A landscape with many peaks, sampled at points; each row gives a point and its height.
A climber steps from a point to the highest of its 2 nearest points, and stops where none of them is higher. Distance is the straight distance between rows; heights are no part of it.
Bobi: [129  99  83  79  95 127  87 170  94 154 115 199 117 161  89 112 134 133
 102 134 100]  height 12.6
Lata: [189 100  88 118 168  94  90  99 129 165  93 158 137 164 170 130 113 136
  99 138 101]  height 34.6
tobeb: [133 196  91  54 107 130 143 120 176 128 114 143 108 152 138 152  90 134
 131 149 128]  height 23.7
Ruso: [122 135  80  98 168 102 125  94 119 143 113 145 112 131 166  91 133 131
 137 139  87]  height 26.1
muga: [178 133 115 106 146  96 154 141 133 172  87 101 105 138  52 121 103 165
 112 142  96]  height 42.5
mon: [130  78 117 148 150  91 179 115  93  88 105 109 132  77 108 118 135 189
 122 154 140]  height 36.4
nefef: [128  84 138 194 195 115 122  97 138  99 109 102 157  96 169 129 152 124
 111 110 142]  height 46.4
tufug: [158 157 169 163 126 167 132 108 134 137 158  41  91 143 107 158 113 112
 164 140 123]  height 15.2
kug: [138 171 160 129 106 187 120 116 170 178 169  91  96 160 128 179 117 114
 158 122 161]  height 51.5
sova: [128 164 127  96 107 185 127 127 137 186 154 120 106 206 124 157 136 105
 142  87 115]  height 41.9
ziba: [113 154 158 166 149 121 121 130 135 112 154 108 141  94 162 101 145 139
 145 125 134]  height 36.5
vare: [ 75 171 124 122  58 138 113 153 130 102 160 159 134 105 128 125 141  93
 146 155 166]  height 38.8
Noli: [104 117 169 146 113 121 196 136 126  59 127 111 137  63 105 117 137 158
 120 156 173]  height 31.9
Keb: [ 94 123 163 165  58 149 111 177  98 152 140 130 129 135  84 140 125 122
 109  86 128]  height 56.4
zib: [138 109 102  92  81 128  77 150  75 114  95 189 103 149 117 102 132 109
 123 166 113]  height 14.1
Topal: [ 98 161 127  90 112 207 121 176 173 170 156 119 139 169 112 211 141  95
 119  82 135]  height 47.7
lonip: [109 118 160 172  80 133 121 171  98  96 114 119 117  87 102 123 104 151
 135 131 167]  height 56.3
kol: [130  90 133 156 206 131 105  85 162 116 135 122 162 110 207 108 173 102
 105 121 126]  height 38.9
vip: [130 174 104  59 137 126 135 108 192 112 131 129 124 131 149 115  95 145
 163 141 113]  height 19.5
valun: [ 97 169 149 128  97 170 121 156 162 181 138  87 143 144  98 216 123 108
 131  97 165]  height 46.0
ziz: [102 174 118  77  61 144 123 138 148 141 127 185 131 150 153 148 116 100
 139 146 168]  height 46.3
tafab: [125 117 151 140  52 114 186 159  96 127 121 119 145 119  63 165 124 160
 114 147 156]  height 59.9
nator: [ 81 148 123 160  92 118 114 144 111  75 155 138 119  91 121 101 149 130
 152 147 167]  height 43.8
tabe: [123 147 151 151 111 165 115 135 122 178 155  89 102 177 105 146 131 123
 135  75 116]  height 47.8
seg: [131  78  65 130 164 105  97 117 145 114  89 168 162 126 217 121 152  89
  91 159 130]  height 27.7
mup: [140 113 144 152 166 106 207 116 118 116 118  70 128  78 121 121 119 175
 147 146 124]  height 41.7
Dataz: [116  86 159 172 115 123 132 152  79  64  96 111 126  82 107  90 143 141
 148 148 182]  height 58.8
vur: [193 148 116  89 148 113 165 104 155 158 106  99  94 144  89 112  75 149
 144 163  93]  height 37.7
gel: [155 153 161 160 118 129 165 140 133 141 163  81 112 121  78 178 103 166
 155 118 161]  height 46.9
giv: [162 122 165 165 121 144 155 156 119 166 158  82 123 138  57 168 119 172
 117 100 120]  height 49.7
torel: [102 141 133 151  84 156 167 156 148 181 140  87 135 113  68 209 105 142
 128 107 176]  height 44.5
gimu: [111 109 150 176 134 114 113 113  80  65 123 151 125 114 167 101 160 108
 104 124 148]  height 52.8
pogip: [130 123 157 178 186 154 136  90 132 107 139  70  99 113 152 104 115 120
 154 100 120]  height 40.9
zozap: [125  83 138 128 102 107 206 129  98  69 108 127 139  65 100 118 111 165
 131 164 143]  height 34.0
kapa: [133 161 161 167 128 116 155 140 134 108 158  92 129  91 117 144 125 164
 153 124 152]  height 43.0
Kur: [152 141 101  72 120  96 122 161 117 166 128 162 131 144 111 118 110 146
 122 149  70]  height 53.2
Rubil: [136 110 116  60 201 111 160  94 151  95 125 152 133 134 163  79 141 120
 138 125  93]  height 22.0
Tob: [113  98 110 168 109 121  42 161  93 149 130 164 139 137 130 131 159 117
 105 121 121]  height 9.9
Buz: [ 83 144 145 146  78 187 138 165 132 184 148 127 131 156  99 156 135 107
 127  68 129]  height 53.1
vopu: [ 99 112 183 148 129 135 168 127 135  72 143 133 143  88 125 104 139 136
 146 112 178]  height 29.4
Riti: [111 154 120  89  77 159 123 155 142 157 154 186 142 178 103 170 114  94
 122  89 119]  height 62.0
zav: [118 140  98 148 162 109  89 112 103 148 132 123 120 144 168 101 139 114
 146 116  98]  height 34.2
Lufo: [112 151  90  61 100 194 137 131 199 193 148 157 155 183  96 183 132 107
 101 107 117]  height 52.1
nuvob: [130  73 125 199 125 114  96 108  86  76 118 150 138  91 147 111 166  81
 108 149 164]  height 57.4
vinuv: [152 158 115  65 125 155 135 121 144 188 148 147  92 199 128 133 103 135
 144 109 110]  height 36.0
zere: [ 93 154 127  89 118 131 129 126 155 103 148 161 139 106 167  89 116 116
 164 122 143]  height 5.7
ronis: [142 110  90 139 185 114  78  95 136 139 109 128 151 139 210 131 163 121
  98 145 113]  height 32.2
pokeb: [162 157 163 170 161 131 110 112 115 127 159  64 104 143 118 150 135 148
 151 112 125]  height 13.6
dok: [110 110 155 181 178 125 178 101 121  86 124  75 120  85 132 113 133 140
 125 104 131]  height 50.4
Vedek: [105  79 115  91 188 117 134  89 121  86 109 171 153 124 174  78 158  92
 106 122 107]  height 34.9
Pamo: [159 113  79  84 209  92 152  85 141 122  91 134 126 138 138  90 114 153
 126 150  97]  height 18.8
fub: [112 181 155 140 100 137 136 148 160 135 137  94 148 120 119 193 117 120
 156 112 197]  height 47.9
vom: [117 119 116 114 108 145  65 162  97 153 132 163 120 172 125 126 144 139
 109  99 108]  height 11.0
Pum: [ 95  71 131 152 175 118 114 107 113  61 125 158 139 107 178  93 172  75
 102 120 135]  height 45.9
rol: [133  97 147 195 112  91 112 156  73 109 104 110 149 101 108 139 149 129
 123 125 143]  height 52.9
leb: [127 159  97  48  87 145 160 137 157 187 134 169 142 192  87 158 117 116
 100 111 101]  height 56.5
feti: [152  81 146 202 164  93 123 120 101 102  96  95 161  92 125 133 142 160
 126 124 158]  height 50.9
beroz: [202  87  89 124 175  68 135 103 135 147  65 155 145 126 135 120 105 142
  78 159 114]  height 37.8
rubi: [163 144 102  75 132  81 154 147 143 149 101 143 127 111  88 107  95 168
 114 167  98]  height 47.1
vide: [158 152 131 135 154 154 102  70 138 131 149  90 100 159 156 104 122 106
 162 138  77]  height 24.4
betar: [128 178 123  77 121 137 151 116 132 164 131 147 107 163 168 115 129 128
 161 133 132]  height 29.1
mov: [ 83  81 172 151 171 130 147 108 123  71 139 120 148  81 148  88 182 108
  98 103 134]  height 50.3
gez: [116 156 138 169 116 120 110 121 105 158 146 113 121 142 128 117 119 119
 149  90 118]  height 41.6
kiz: [151 111 130 165 194 143  85  77 140 118 128  90 115 139 180 107 122 104
 146 103  93]  height 32.3
Gopot: [144 110 152 189 119 121 147 157  89 156 132  95 107 125  99 159 127 176
  90 109 131]  height 52.3
kugif: [ 90  64 176 157 176 121 198 108 134  79 131  95 144  72 107 100 150 140
 115  98 126]  height 60.4
famov: [146 175 151 134 123 178 110  80 164 129 177  64  81 162 143 134 107  90
 167 144 110]  height 18.3
zad: [191 152 117  69 149 133 128 110 143 166 126 119 100 181 132 123 100 136
 159 139  83]  height 32.1
bibag: [120 153  97  83 112  94 104 151 110 119 138 184 133 129 138 108 137 118
 137 150  95]  height 65.4
gogo: [151 183 137  73 101 173 114 104 191 173 153 124 119 174 156 172 101 115
 147 140 140]  height 59.7
nopo: [103 198 137 104  97 144 115 125 170 143 141 134 132 148 149 174 115 103
 142 124 167]  height 51.9
Taza: [136 138 103  52  91 113 152 170 129 163 124 172 135 161  65 137 122 143
  90 132  84]  height 52.2
Tino: [121  79  71 107 136 103  90 118 114  99  90 187 132 107 157  86 151  97
 107 189 113]  height 18.7
Kila: [171 104 103  97 137  71 144 134 122 122  73 170 132 107 110  95 100 152
  87 174 100]  height 42.1
litop: [110 119 159 192  93 120 110 158  67 142 124 115 120 123 103 142 137 132
  99 111 127]  height 54.5
kib: [139 115 134 186 149 104  63 133 110 152 142 132 149 125 145 138 147 142
 120 108 138]  height 9.0
Gola: [148 122 152 140  96  96 185 131 103 124 113 103 143 103  93 157 108 192
 132 141 137]  height 63.2
fufu: [104 134 110 141 125 102  78 154  92  96 146 155 127 117 144 100 152 113
 144 141 126]  height 51.4
Ladis: [ 96 159 110  89  49 143  97 162 120 116 153 185 127 152 107 140 137  95
 129 148 148]  height 41.8
dar: [155  82  63  98 111  90  82 124  87 128  76 185 123 135 127 101 118 113
 106 170 104]  height 15.8
Zum: [144  56  51  98 181  93 119 113 147 108  73 176 157 113 171 105 134 111
  96 161 121]  height 23.3
Zok: [125 163 134  87 154 168 126  99 192 110 143 101 112 128 171  96 102 113
 167 121 108]  height 19.6
lor: [139  51 147 192 129 122 130 117  85  63  96 132 146  65 118 103 148 133
 110 156 174]  height 61.0
bovo: [ 94 118 159 154  55 158 163 180 109 142 136 109 139 133  52 173 135 148
 100  98 142]  height 58.3
mez: [118 176 153 134 140 142 120 125 164 130 158  97 114 113 164 118 113 122
 161 123 133]  height 29.5
gavov: [103 130 133  97 171 144 112 122 165 100 141 138 136 106 177  79 107 112
 163 108 109]  height 10.9

For each start below, name the point where the climber stops.
Noli | kugif
vip | tabe
gel | Gola
Rubil | lor
tufug | kugif

Call two points neighbours if one is among the 2 nearest of the other. Go from one point of each pair to the other, from neighbour to neighbour, staying as high as possible. Name the lowest point that can't be avoided.
bibag / Riti | Taza
gogo / bibag | valun
lor / kugif | Pum
